Each row is a point on a landscape with many valleys, with its height.
A ball rolls from a point to the lowest of its 2 nearest points, and stops where none of them is lower. Distance is the straight distance between rows; heights are no part of it.
Q478: [122 107 152 152 139 102 130 168 113  99  66 102 133 162 122 200 155 152
 172  88  85 114  97 151 146]  height 362
Q246: [131 108 171  94 117 134 102 156  65  80  98 158 152 150 135 169 147 154
 145 110  82 134  89 121 100]  height 391
Q371: [180  93 130 125 173 132 105 106 120 135 160 223 116 121 147 108 125 145
 140 169 134 139 112 162  97]  height 705
Q278: [146 107 158 152 132 111  94 132 101 149  82 140  89 171 134 178 175 126
 172 135 131  95 119 107 106]  height 354
Q968: [128 162 158 117 153 102 111 107  97 165  79 131 175 120 169 145 166 122
 115  73 103 157 109 129 113]  height 581
Q819: [134 164 103 112  59 150 143 148 138 142  78  89 125 131 114 197  88 158
 145 134 175 149  84 126 140]  height 226
Q598: [161 117 127 117  80 177 159 133 119 158 144 147 112 127  98 121 143 167
 121 121  77 132  79 123 187]  height 307
Q83: [171 142 141 160 155 144 116 117 138 142 141  98 116 126 120 154 112 109
 163  71 124 185 159 124 151]  height 397
Q989: [170 123 123 169 150 122 142 180 113 182  81  85 132 133  93 232 126 126
 187 122 113 105 155 115 178]  height 165
Q25: [195 142 117 127 144 123 138 196  72 155  78 141 102 162 134 203 151 143
 202 173 114  93 155 100 122]  height 480
Q995: [105 160 155 113 153 215 134 116 121  90 163  81 136 134 152 113 147  93
 109 103 174 157 162  92 175]  height 347
Q920: [105 174 108 146  74 142 113 140 165 109 102  66  94 117 122 193  75 136
 146 120 166 144 102 151 113]  height 241
Q680: [144 189 115 160  88 130 150 165 104 157 129 122 142 140 163 193  90 151
 126 134 111 104 116  97 121]  height 383
Q310: [206 112 121 129 110 162 137 192 127 145 130 130 127 118 104 136 137 151
 119 134  52 116  80 128 155]  height 273
Q109: [158 148 183 133 174 139 113 146  66 152 132 165 130 131 163 124 158 110
  95 127  58 113 166  91 114]  height 420
Q747: [ 94 138 109 120 113 122 164 114 110 150  81 100 112 139 128 194 105 124
 145 111 115 142 127  98 156]  height 211
Q312: [117 105  95 103 143  85 118 130 205 103  82  72 142  94 116 105  97 115
 116  84 111 157 128 157 115]  height 338
Q835: [122  84 177 168 155 159 135  99 108 123 135 117 129 140 130 126 106 120
 128  96 125 143 108 125 158]  height 369
Q411: [117 101 129  88 153 134  93  85 152  94 161 106 152 129 124  73 199  96
 174 108 185 151 149 128 142]  height 129
Q167: [116 123 163 157 160 129  97 132 101 180 117 152 142 109 174  88 177 153
  97 136 124 103  76 173  63]  height 552
Q485: [216 134 133  82 124 166  89 157 132 140 137 142 114 133 122 108 134 146
 124 176 112 104  47 150 109]  height 744
Q329: [139 103 113 126 146 100 129 104 120 173 126 142 171 118 150 144 130  96
 100 163  77  93  98  97 151]  height 631
Q569: [151 150 142 166 134 142 160 176  88  85 112 165  58 168 132 178 156 170
 143 119 103 126 161 142 145]  height 164
Q150: [132 140 121 196 103 127 136 137 158 163 124 122  73 125 122 108 111 132
  82 130 147  90 138 127 119]  height 340
Q174: [151 154 133 180 131 151 119 111 121 161 141 109 128 114 121 198 110 106
 165  95  85 163 188 100 168]  height 409
Q182: [162 150  91 109  96 112 155 153 152 151 133 178 109 134 119 121  91 159
  93 171  92 103  95 148 144]  height 440
Q967: [107 136 166 106 161 188 128  99  91 129 160  72 175 145 154 152 123  74
 181 140 155 137 161  58 190]  height 342
Q880: [113  86 117 185 111 114  85 137 185 100 106 110 115 102 106 174 109 138
 119 128 133 106 115 171 115]  height 509
Q119: [170 124 120 145 143 118 133 119 159 130 137 148 100 133 135 128 133 148
 151  79 132 174 135 161 135]  height 378
Q986: [124 104 134 141 118 128  83 109 140 158 135  97 111 126 142  89 218 106
 127 166 144  64 102 109 108]  height 565
Q867: [146 150 119 120 163 110 108 137 157 108 165  89 128 110 156 180 113 101
  84 109 139 150 115 161  92]  height 167
Q264: [157 100 111 110 120 165 144 155 124 105 145 101 134 104  85 218  99 127
 110 121 114 174 121 128 152]  height 109
Q407: [135 119 159 110 137 201 153 121  94 117 153  95 165 143 130 111 127 103
 124 124 157 143 139  62 197]  height 318
Q772: [216 109 129 109 149 141 155 209  93  98 143 111 124 147  86 109 114 144
 187  94  97 133 107 144 126]  height 779
Q561: [114 117  85 119 133  68 160  89 128 160 157 168 109 142 133 103 129 120
 152 149 129 112 120 134 125]  height 457
Q397: [131  93 124 113 152 119 127  97 158 129 131 159 169  91 122  76 115 127
  91 128 161 161 151 139 116]  height 431
Q857: [107 136  84  97  75  81 135 122 138 142  89 136 113 120  97 108 153 106
  86 168 151  99 141  85 106]  height 862
Q695: [165 179 125 136 163  88 127 174 124  87  76 145 121 154 179 128 139 168
 171 102 130 132 124 184 103]  height 503
Q102: [135 171 156 121 139 132 152 151  86 150  81 118 148 137 169 186 141 137
  93  77  89 145 106 117 132]  height 592
Q749: [ 81 143 109 140  41 146 135  93 131 122 161 131  72 128  96 134 144 141
 119 126 149 130 141 109 126]  height 323
Q22: [ 76 128 101 110 169 135 131 127 179  95 130  70 122 122 133  77 163  82
  96 109 154 115 171 128 159]  height 300
Q170: [112 156 126 188 163  63 111 136 136 181  73 140 133 121 136 171 124 106
 129 111 123 109 194 129 119]  height 437
Q196: [135 175 132 153  53 154 115 139 191 126 121 151 123 131 104 122 104 198
 135 111 149 127 113 206 142]  height 259
Q797: [109 102 129 125 100 125 134 119 152 136 143 104  90 151 123 164 124 143
 111 156 120  84  41 143 139]  height 170
Q280: [172 131 153  99 122 178 105 126 109 140 147 170 111 120 150 130 151 147
  76 174 132 117  74 140 103]  height 734
Q47: [ 87 148 147 148  82 134 128 109 125 130 160 142 143 150 143 140 108 185
 166  97  96 104  44 184 141]  height 387
Q630: [135 103 129  89 128 112 107  87 140  94 199 124 150 135 123  97 125 128
 180 110 131 146  82 160 130]  height 210
Q881: [116 136 149 116 129  96 130 123  60 133 133 173 126 156 153  91 132 124
 136 155 105  88 133  91  76]  height 398
Q642: [177 110 108  66 136 109 148 134 143 109 134 108 143 145 100 117  64 124
 148 130 183 165  87 136 137]  height 881
Q562: [161 146 121 110  94 146 130 128 119 179 106  99 112 129 149 177 186 140
 122 121  99 132  69 106 141]  height 294
Q786: [118 167 162 110  61 138 115 133 109 114 160 178 149 146  93  58  98 160
 135 125 148 118 124 142  89]  height 523
Q690: [137 103  94 170 117 107 126 138 178 128  66 126  98 129 115 192 141 149
 139 118 114 128 126 147 162]  height 496
Q475: [ 23 125 122 118 120 136 111 113 148 102  90  56 174  74 126  70 108  86
 139 135 144 134 149 124 112]  height 536
Q576: [ 70  66  96 128 103 114 106  75 192 124 120 132 144  75  98 113 135 160
 171 100 100 170 124 182 128]  height 560
Q874: [ 91 125  89 165 151 130 132 110 178 191 142  65 145  96 123  44 154 130
 141 137 184 172 186 146  82]  height 497
Q186: [120  92  87 149 122 109 162 119 174 139  87 162 119 119 120 175  98 157
 126 128  95 141 102 156 183]  height 482
Q307: [123 136 101  86  80 149 176 112 101 116 188 123 104 148 111 123 161 120
 129 141 103 125 139  73 177]  height 346
Q328: [106 129 131 138  88 141 158 128 129 113 174  89 104 159 116 130  97 159
 174  83  82 116  56 153 166]  height 349
Q234: [191 129 137 110 143 139 143 156 115 136 131 157 102 159 118  41 105 118
 104 171 139  95 109 107 125]  height 794
Q761: [ 50 154 123 102 194 139 137 125 182 106 107  65 125  97 147  95 113  55
 134 124 115 138 204 123 173]  height 270
Q818: [ 97 116 117 100 106 150  95 112 156  72 176  87 122 114 115 143 182  96
 105 138 144 116 139 112 141]  height 531
Q351: [ 95  83 104 166 128 102  88 123 192 127 174 112 138  92 103 136  89 140
 124 157 151 102 121 196  79]  height 529
Q241: [133 159 129 103  74 163 128  85 123 173 124 118 167 122 132  86 110 113
 131 164 188 120 106  74 153]  height 243
Q252: [154 144  99  71  62 121 160 148 108 118 181 129  77 162  94 110 135 133
 147 169 109  97 117  82 131]  height 392
Q45: [ 71 141  79  89  93 118 116 100 156  71 141 100 138  76  97 136 106 107
 122 128 123 176 168 129 121]  height 619
Q705: [209  96 129 124 141 173 142 171 124 110 129 150  99 124  99 187 128 156
 117 125 142 170 108 155 148]  height 52
Q863: [130 130 146 134  97 181 151  95 102 164 124 117 151 130 131  97 143 110
 109 142 133 121 135  48 188]  height 284
Q717: [119 114  92 114  87 115 159 143 171 138 101 179 136 125  99 155  71 173
  92 157  98 110  78 167 164]  height 463
Q214: [ 89 147 106 117 128 144 123 153 122 120 158 128 150 123 132  26 221 116
  89 149 160 102 180 111 103]  height 380
Q609: [ 85 141  83 105 140 120 123 144 177 111 130  78 140 116 125  32 203 106
 103 122 189 109 166 135 109]  height 336
Q359: [204 138 119 132 113 129  97 209 149  97 112 109 128 118 110 136 116 146
 105 129  80 106  93 153 104]  height 244
Q771: [ 68 108 149 111 159 108 154  85  99 132 147 125 119 168 139 108 163  91
 127 128 126  95 148  90 159]  height 518
Q406: [ 89 113 150 136  96 153 158 111 123 113 120  94 113 157 111  60  98 116
 122 118 165 104 117  88 155]  height 214
Q349: [ 64 107 118 112 110 137 100  90 138 117 158  88 118 133 135 134 200  93
 126 166 166  80 135  98 127]  height 547
Q868: [111 144  83  91 102 158 167  99 137 128 143 106 112 124 109 118 160  96
 116 134  98 151 178  64 210]  height 292
Q335: [143 133 117 132 100 151  96 104 146 111 202 122 124 107 116 106 188 101
 124 129 118 124 157 115 135]  height 510
Q23: [127 135 120 169 123 125 152 109 158 130 119 190 134 111 147 121 103 190
 139  82 126 178 159 171 151]  height 356
Q405: [127 125 170 116 106 142 104 133  62 144 147 178 135 151 164 103 125 148
 144 173  66  63 109  79  90]  height 421
Q631: [211 135 159 173 146 174 122 155 107 156 116 143  51 159 146 130 152 144
 144 136 149 108  96 129 115]  height 590
Q820: [118 109 122  90 120 135  93  87 123 140 194 167 172 107 122 100 169 133
 121 194 173 116 103 156  98]  height 669
Q218: [168 131 167  73 192 148 134 135  63 115 137 167 122 143 140 131 172 114
  90 128  91 154 143 107 132]  height 453
Q957: [163 187 131 151 106 131 140 125  97 176 124 136 172 121 156 165  87 120
 121 121 123 144 138  85 123]  height 364
Q94: [118  94  97 164 185  61 159 107 179 164 123 140  97 132 134 108 108 126
 165  97 131 129 173 161 117]  height 417
Q521: [149 139 181 141 163 132 109 112  92 153 136 136 149 131 135 137 148  87
 106 114 117 139 186  77 145]  height 396
Q657: [172 104 131 108 148 116 151 152 118 104 135 122 122 169 103  49 132  87
 129 155 126  86 147  69 155]  height 782
Q51: [ 85 102 128 144  99 146 132  71 139 139 118 139  89 110 108 114 141 136
 122 125 183 164 148 136 126]  height 371
Q103: [107 132 135 160 122 103 104 142 118 104 172 136 136 117 113 117  95 120
  91 162 167  91 145 137  54]  height 499
Q489: [123 158 122 102  67 137 131 108 129 167  96 107 133 134 129 153  83 134
 131 153 193 131  79 100 122]  height 209
Q730: [133 137 141  61 174 120 159  98  86 131 160 138 128 143 165 163 167 109
  93 130 121 156 116 121 137]  height 492
Q947: [ 83 128 135 142 114  99 125 134 132  97 104 156 157 127 150 143 134 187
 128  86  98 127  68 199 119]  height 394
Q223: [155  92  91  92 136  90 149 104 163 131  77 135 134 135 105 133  74 130
 159 127 172 179 107 136 147]  height 877
Q666: [130 150 168 157  80 136  93 165  96  81 105 190 142 137 105  82 104 175
 139 124 141 113 139 133  83]  height 508
Q894: [161 129 112 132 146 137 138 149  99  99 131 216  62 146 135 165 129 169
 133 166 109 130 133 147 126]  height 115
Q293: [180  93 129  90 151 107 115 121 141 114 112 186 167 106 110  62 134 124
 116 106 128 176 157 125 118]  height 456
Q243: [131 124 144 212 155 120 110 135 131 184 109 164 102 123 172 134 152 144
 105 146 133  79 107 157  94]  height 533
Q896: [137 140 123  85  87 163 178 129 103 177 153  62 120 148 157 156 158 131
 121 126 107 109  67  91 161]  height 267
Q779: [ 77  66 141 124 106 130 125 103 122 112 141 164  93 136 121 159 162 156
  97 153 103  92  67 148 123]  height 113
Q891: [149 137 102 147 122 140 179 157 109 179 117  85 102 138 102 204 107 116
 149 127 110 123 146  89 163]  height 188
Q696: [130 100 159 161  89 161 134 104 100 132 147 167 115 142 116 133 133 163
 146 116 100 130 100 112 157]  height 341
Q937: [ 51 115 107 148 133 130 139 108 150 171 147  80 162  98 116  49 140 170
 145 117 147 202 162 168  76]  height 513
Q523: [123  82 161 127 167 122 143 121 114 119 112 154  41 167 129 129 169 131
 103 124 138 115 101 152 120]  height 539
Q776: [ 76  97 106 117 163  69 156  86 126 163 140 133 134 138 139  68 167 108
 141 129 112 105 133 132 133]  height 490
Q95: [149 142 139 151  83 170 110 124 212 162 128 147 116 102 108 107 104 183
  89 115 178 144 112 195 120]  height 280
Q596: [158 113 153 106  82 139  97 147  86 129 124 134 164 127 124 201 144 138
 148 143  96 126 106  87 114]  height 404
Q249: [178 175 142 140  98 137 108 123 108 155 127 173 169 117 143 121 107 147
 140 125 156 157 114 123 109]  height 339
Q913: [161 147 139 148 139 149 147 207  97  76 126 142 131 132 140 207 106 172
 102 115  88 138 116 164 132]  height 179
Q769: [ 99 124 175 121 162 155 106  78  87 123 151 129 187 123 143 143 131  74
 127 137 163 138 182  69 149]  height 368
Q131: [115  97 146 162 173  94 140 152 132 112  48 163  55 169 138 155 155 151
 109 121 146  99 131 168 123]  height 527
Q325: [ 82 149 109 149 121 148 130  71 150 208  69  91 117  75 142 106 148 106
 123 126 160 163 162 117 122]  height 412
Q432: [108 105 155 135 124 129 117 135 106  93 115 135 144 140 139 191 139 156
 130  84  87 141  74 157 132]  height 375
Q502: [166 112 132 153  93 162 125 139 172 128 142 116 103 128  89  96 102 137
  89 127 131 119 114 127 154]  height 309
Q266: [ 69 114 101  85 139  96 122  95 154 113 108 110 175  89 113  87 167 105
 120  91 102 165 173 132 138]  height 587
Q200: [ 97 124 140  83 197 169 127  95 136 101 145  67 172 129 179 132 126  74
 128 125 165 138  88 133 175]  height 535
Q810: [132 140 124 141  88 150  99 105 184 150  96 136 152  80 109 109  97 164
 124 111 191 172 126 168 108]  height 299
Q91: [ 86  79  96 119 135  99 122  96 184 110 126 122 141  80 100  87 158 140
 144  78  97 183 177 159 114]  height 573
Q337: [147 164 127 135  52 150 116 154 158 122  83 129 140 133 116 164 123 193
 135 119 148 135  79 170 151]  height 242
Q890: [ 67 137 156 135 126 114 143  88  78 118 182 139  90 156 142 107 167 124
 143  99 123 123 146 118  99]  height 548
Q821: [101 158  85  93 137 183 125 128 149 102 200 138 175 136 166 122 169  96
 127 142 142  99 144  88 186]  height 446
Q448: [ 74 158 144 150 145 201 118  78 137 122 180  85 133  94 168  98 167 100
 111 100 148 160 171 125 149]  height 384
Q926: [122  89 103  83 131 102 100  87 168  92 169  92 143 135 116  83 170 100
 192 123 142 125 102 137 147]  height 171
Q492: [128 110 152  93 134 148 132 123 118  77 207 109 165 159 125  75 120 118
 154 121 122 113  85 117 171]  height 255
Q922: [106 155  74  89 131 133 122 101 173  83 178  99 142  83 116  87 102  89
 145 140 166 173 193 132 123]  height 634
Q242: [102 118 119 174 148 126 128 104 168 164 104  85 155  82 146  93  56  82
 124 125 104 125 147 109 150]  height 295
Q689: [203 160 110 174 155 110 119 161 135 123  85 157 129 138 181 183 140 159
 164 173 123 110 143 168 147]  height 501
Q814: [130 163 118 159 110 151 158  94 146 145 127 157 132 106 137 102  65 149
 148  81 133 200 171 135 153]  height 335
Q399: [164 125 160 153  97 161 102 177  87  92 103 173 159 141 123 198  95 174
 138 176 146 110 111 132 118]  height 121
Q902: [139  98 165 177 189 136 131 134 179 127  93  93  98 124 123 135  81 112
  91  79 143 149 159 143 140]  height 402
Q488: [122  68 112 140 179  53 134 116 157 123 121 176 136 128 128  98 115 143
 163 115 137 138 139 179  93]  height 395
Q865: [201 159  97 135 142 102 135 180 117 119  73 132 100 156 149 213 155 142
 173 161 143 121 141 145 131]  height 491
Q156: [171 137 142 140 123 152 118 128 111 147 143 171  49 170 141  97 148 168
 164 155 154 104  80 148 107]  height 577
Q314: [ 41  96 116 109  80 138  95  97 182 103 152  98 171  81  81  68 125 149
 143 117 113 141 121 178 115]  height 541
Q11: [203 125 130 115 153 108 143 175 116 108 163 100 139 159 103  77  95  97
 164 127 106 110 123 101 129]  height 769
Q514: [179 130 159 180 189 145 141 161 139 135 119 125  98 144 122 175  98 130
 106  77 120 172 177 144 157]  height 410
Q279: [109 129 124  96 161 147 129 107 107 114 206 125 178 151 181 151 165  83
 131 158 114  92 137  76 177]  height 474
Q862: [100 135 124 111  93 148 152  91 137 150 173  84  98 154 140 112 134 128
 128 140 134  90  64 120 155]  height 220
Q958: [ 91 160 166 100  83 135 114 124 105 119 192 144 178 138 110  42 121 138
 118 155 145  76 119 130  94]  height 543
Q605: [107 128 159 102  88 135 145 124  93  90 207 109 134 174 116  99 105 144
 158 113  93  99  71 122 130]  height 301
Q69: [111 116 101  94 117  70 161 129 127 140  78 127  85 158 107 150 146 100
  91 153 133 105 132  88 132]  height 868
Q250: [ 82 151 110 182  53 160 118 111 168 126 123 108  73 111 105 174  94 149
 143 131 141 132 132 132 140]  height 271
Q336: [ 84 142 112 123  63  85 107 134 122 101 101 122 181 104  91 110  95 109
 121 125 121 112 154  84  92]  height 849
Q171: [151 164 127 162 122 129  81 132 104 151 161 161  95 108 153 128 200 140
 137 149 115 111 149 140  48]  height 464
Q313: [ 99 100 139 126 126 123 126 132  97  90 118 212  88 143 135 170 138 173
 126 169 105  96  96 158 109]  height 45
Q221: [160 113 124 119 182 120 101 126 156 101 191 140 124  95 152 135 157 119
  77 118 113 152 144 180  89]  height 229
Q235: [ 95 112 119  82  94 113 120 109 102  71 139 160 163 107 106 189 123 137
 106 120  98 163 121 123 122]  height 621
Q298: [114 161 139 189  98 141 125 136 140 155 112  90  94 112 124 106 146 110
  76  97 127 110 169  92 112]  height 365
Q26: [106 122 156 121 110 132 110 131 111  85 196 123 158 142 125 104  98 104
 108 171 159  74 128 101 101]  height 521
Q981: [107 131 112 176 143 143 112  94 160 194 197  84 145 100 148  55 154 124
 137 149 174 124 141 145 100]  height 466
Q702: [ 77 113 115  57 120 109 133 100 118  64 111 129 167 109  94 137 128 107
 109 106 114 178 155 117 148]  height 603
Q914: [ 92 171  87 120 100 122 140  81 141 150 175 126 159  98 130  99  41 104
 132 172 151 128 143 111 135]  height 835
Q482: [140 104 150 125 147 129 148 107 119 128 143 174  50 164 140  73 155 161
 147 106 159 143  97 168 112]  height 559
Q299: [157 127  89 120 101  87 151 125 125 138 147 146  91 163 106 129 126 128
 183 141 116 115 107 111 142]  height 426
Q853: [149 161 150 167 115 153  86 143  80 142 145 170  97 140 178 138 144 156
 149 164 103  72 117 115  62]  height 445
Q552: [127 114 153  93 174  96 108  89  86 135 143 147 140 148 142  99 182  88
 153 148 186 118 138 111  89]  height 399
Q301: [176 137 146  92 139 131 115 169  79 107 138 133 117 153 137 158 111 119
 115 174 136 109 107  99  71]  height 434
Q648: [131 132 138 142 172  70  93 130 147 115  61 133 172 130 139 172 140 140
 182  59 106 165 145 164 140]  height 363
Q245: [151 113 137 106 101 169 165 167  87 130  83 105 139 129  97 183 160 163
 139  68 105 166  93 128 158]  height 184
Q28: [ 48 164 147 122 152 139 138 112 143 148  75  61 118  94 140 126  95  54
 125 148 116 135 187  88 161]  height 250
Q434: [120 161 130 162 158  77 111 177 111 101  98 151 112 145 157 106 130 149
 149 121 140  96 142 168  52]  height 493
Q423: [169  88 102  75 129 120 133 157 124  86 146 122 118 123  78 189 139 110
 102 151  96 149 125 122 142]  height 166
Q841: [ 83  98  96 131 166  86 142 112 194 142  80  84 143  88 128  86  72  99
 112 119 115 126 150 142 133]  height 320
Q453: [169  81 146 138 161 159 171 195  82 127 111 147  68 150  97 183 127 136
 103 169  96  88 127 112 141]  height 223
Q625: [141 130 125 159 161  89 109 171 123 130 124 168 120 127 129  94 102 136
 110 161 176 103 153 168  34]  height 476
Q231: [142 110 111 143 170  57  96 133 152 113  94 170 158 121 147 151 140 145
 173 109 132 141 149 183  87]  height 376
Q563: [107 145 132 124  89 169 140 107 144 103 164  86 125 129 107  64  68 109
 145 135 170 135 135 107 159]  height 249
Q612: [106 100 125 127 148 122 155  83 137 160  97 172 108 110 132 114 140 142
  85 112 160 167 147 139 136]  height 400
Q531: [132 141 138 191 146 122 114 126 130 160  86 135 145 109 122 219  93 103
 125 119 101 144 187 109 157]  height 422
Q251: [177 154 143 140 157 113 115 163 102 117 112 147 101 145 148 141 105 114
  87 152 187 116 129 127  61]  height 454
Q675: [172 159 111 111 122 136 149 176  87 122 133 173  91 147 127 102 115 139
 107 160  63  98 149  85 108]  height 442
Q165: [144 112 153 145 160 135 176 171  82 120 143 130  62 169 109 170 135 127
 102 115  87 115 152 108 147]  height 195
Q467: [153 101 120 114 100 166 155 185 114  90 132  86 127 116  73 167 123 156
 127  78  90 149  95 144 159]  height 155
Q152: [191  94 139 156 105 174 134 182 112  98 108 156 138 129  78 176  96 168
 146 141 152 143 119 143 161]  height 91
Q73: [109 180  88 101 126 151 167 105 141 141 178 104 142 126 163  99  88  96
 100 169 156 114 132  97 165]  height 821
Q460: [ 99 130 122 153 130  71 143 152 137  83  52 121  79 169 143 179 143 157
 150 113 167 113 118 175 122]  height 520
Q78: [155 137 120 119 128 134 112 100 126 165 178 203 130  99 132 104 145 159
 114 169 173 153 127 172  79]  height 687
Q8: [162  98 150 113 166 137 130 120 128 140 146 196 133 120 153  86 125 150
  88 147 112 127  82 163 125]  height 719
Q582: [121 171 140 129 110 104 134 160  94  79  69 139 121 163 165 172 143 172
 156 122 165 127 117 156 102]  height 514
Q184: [ 98 129  78 177 131  59 122 133 153 169  87 151 140 103 122 135 144 127
 129 126 116 121 183 142  92]  height 452
Q248: [159 147 139 156 102 148 122 118 145 140 104 133 157 107 120  92  71 139
 138  91 166 174 142 118 133]  height 317
Q510: [143 155 120 146  91 116 103 125 117 137 167 140 123 111 130 115 169 122
 124 117  99 118 150 113  91]  height 485
Q856: [148 122 164 116 163  99 106 113  86 145 130 143 110 164 142 120 166 103
 166 131 122 108 125 107  98]  height 370
Q227: [174 121 126 130 128 133 100 118 131 187  92 150 100 118 147 156 207 122
 110 138  87 119 105 119 131]  height 322
Q629: [131  68 164 172 172 136 134 106 152 117 108 131 125 131 125 139  57 129
 121 106 163 150 117 152 140]  height 388
Q62: [149 102  91 103 133  84 154 103 148 146  75 140  83 145 100 142 116 105
 131 142 186 154 141 115 142]  height 873
Q46: [ 72 114  78 166 127  97 136  90 154 217  86 126 142  89 127 115 140 120
 132 138 134 142 157 133 112]  height 441
Q615: [109  78 121 110 128 103 105  86 113 103 138 199 185  92 109 166 113 127
 121 140 112 160 132 134 128]  height 638
Q681: [100 110 113 112 215  80 149  76 174 169 125 112 129 114 136  88 116  94
 148  99 129 159 205 141 148]  height 443
Q698: [163 180 128 122  95 137 148 161 112 151 155 154 124 136 138 122  92 145
  88 160  93 100 103 108 113]  height 411
Q17: [154 131 162 105 172 101  93 138 104 138  93 142 162 120 170  87 163 124
 114 101 114 134  94 149  83]  height 569
Q211: [162 118 135  95 107 122 147 143 105  98 127 161 142 143  96  79 105 137
 131 107 120 159 122 110 139]  height 481
Q655: [104 159 124  98 134 156 177  99 113 156  91 103 102 124 106 131 123  95
 115 110 112 182 190  73 208]  height 253
Q297: [182 102 150 151 156 122  91 144 128 165  74 135  92 144 112 175 190 119
 145 125  99 119 129 116 145]  height 343
Q639: [128 153 131 151 142  98 158 162 107 102 145 104 136 157 137 150  62 124
 137  89  93 121 120 126 126]  height 66
Q277: [103 131 130 104 152 107 101  90 139 148 103  86 167 106 129 122 154  76
 138 101 107 141 156 104 151]  height 600
Q273: [145 139 160 134  97 129 118 167  90  75 110 150 151 136 103 121  98 136
 117 104 130 145 142  99 102]  height 498
Q524: [103 153  99 106  74 111 125 114 138 128 104 121 184  94 106 128  36 112
 143 147 134 147 130 100 133]  height 844
Q663: [149 142 115 110 145 123 172 119 136 150 169 138 123 143 145  58  97 113
  90 161 161 100 110 118 150]  height 807
Q332: [ 76 145 104 123 127 181 122 146 143 100 175 138 159 131 145  78 212 103
  97 143 165  82 162  98 148]  height 416
Q901: [137 121 171 122 158  88  79 158 111 105  48 128 135 153 121 183 181 139
 169  77 103 132 125 150 125]  height 355
Q269: [167  92 118  99 155 131 111 126 154  70 171 150 127  96 105 151 141 114
  75 116 109 174 157 144 137]  height 232
Q884: [ 88 149 164 135 211  98 128  92 138 164 121  98 126 116 139 108 119 101
 131  62 128 177 205 137 139]  height 461
Q627: [141 107 114  93 144 100  94 112 126 134 155 154 162 106 143 140 157 101
 104 180 117 101  99 131 100]  height 651
Q496: [ 63 161 121 109  99 152 173  98 119 156  80  85 101 115 133 144  99  89
 122 144 127 146 162  64 163]  height 233
Q318: [ 77 105 104 171 132  93  93 145 153 118 180 134 128 113 113 142 137 167
 129 149 152 110 121 214  43]  height 546
Q367: [171 133 162 138 144 169 128 223  80  60  82 156 130 144 130 178 100 175
 113 151 124 115 113 157 114]  height 147
Q992: [176 129 144  89  95 141 104 174 126 118 151 116 133 154  96  89 112 139
 143 166  89  71  63 122 115]  height 752
Q601: [172 102 139  80 125 133 137 182  69 130 147 105 145 150 124 203 119 114
 145 169 115 102 122  80  97]  height 418
Q54: [173 151 119 137 138 121 150 161  73 162 109 188 102 166 158 158 116 138
 159 179  82  88 142  82 120]  height 467
Q658: [145 143 103 160 145 106 199 203 104 109 109  96 133 161 121 175  53 148
 160 109 116 109 124 144 151]  height 29
Q607: [ 63 101 148 113 189 122 127  99 130 114 127  85 175 119 168  98 139  96
  94 104 128 115 101 147 140]  height 538
Q210: [ 82 139  96  99  91  77 128 122 124 122 107 114 164 117 110  76 160  97
 117 139 123  97 164  83 104]  height 855
Q710: [121 147 130 157  77 149 133 131 164 120 159 110 112 133  82 101  27 132
 128 134 152 122 127 128 140]  height 279
Q965: [ 90 150 159 154 114 164 109  96 130 173  77  70 124 104 141 111 169  94
  86 105 150 127 152  86 145]  height 385
Q65: [ 26  99 121 150 111 130  98 115 153 112 124  75 156  79  87  74 114 133
 145 123 155 162 171 157  77]  height 526
Q154: [171 142 160 112 120 120 109 172  93 100 164 120 144 161 126  67  97 122
 165 142  84  76  99  96  95]  height 759
Q796: [137 126 123  86 149 149 142 103 131 135 140  84 140 124 152 155 136  98
  97 131 144 155  91 116 165]  height 522
Q751: [118 127 135 108 164  98 126 107 115 172 114  82 169 131 151 181 133  75
 119 140  83 106 133  85 157]  height 613
Q206: [ 67 116 147 159 142 166 132 108 148 121 111  67 127 105 135 110  61  65
 120 153 129 108 146  95 157]  height 269
Q801: [100 136 142 156 141 171 108  82 137 128 208  98 147 113 143  58 152 121
 145 105 179 145 150 143 118]  height 427
Q951: [164 165 125 164 118 121 117 192 155  81 135 134 118 131 135 153 106 159
 102 108  92 125 121 172 110]  height 216
Q358: [163 125 106  78 129 121 107 120 181 112  94  87 150  86 120 113 144 118
 102  82 140 189 129 139 129]  height 353
Q602: [164 152 137 200 164 114 121 143 113 158  83 181 141 138 195 171 116 154
 134 166 134  94 115 153 124]  height 516
Q897: [108 155 106 118 131  86 136 137 134 100 145  93 112 131 136 145 113 109
 117  91 119 140 134 140  98]  height 116
Q770: [ 57 100 136 133 171 102 154  92 133 151 141 118 148 120 159  70 135 138
 109  98 130 138 101 175 113]  height 519

Where does a ball stop that starts at each point below?
Q642: Q489
Q631: Q313
Q629: Q705
Q607: Q496
Q200: Q489
Q786: Q489
Q968: Q698
Q937: Q489
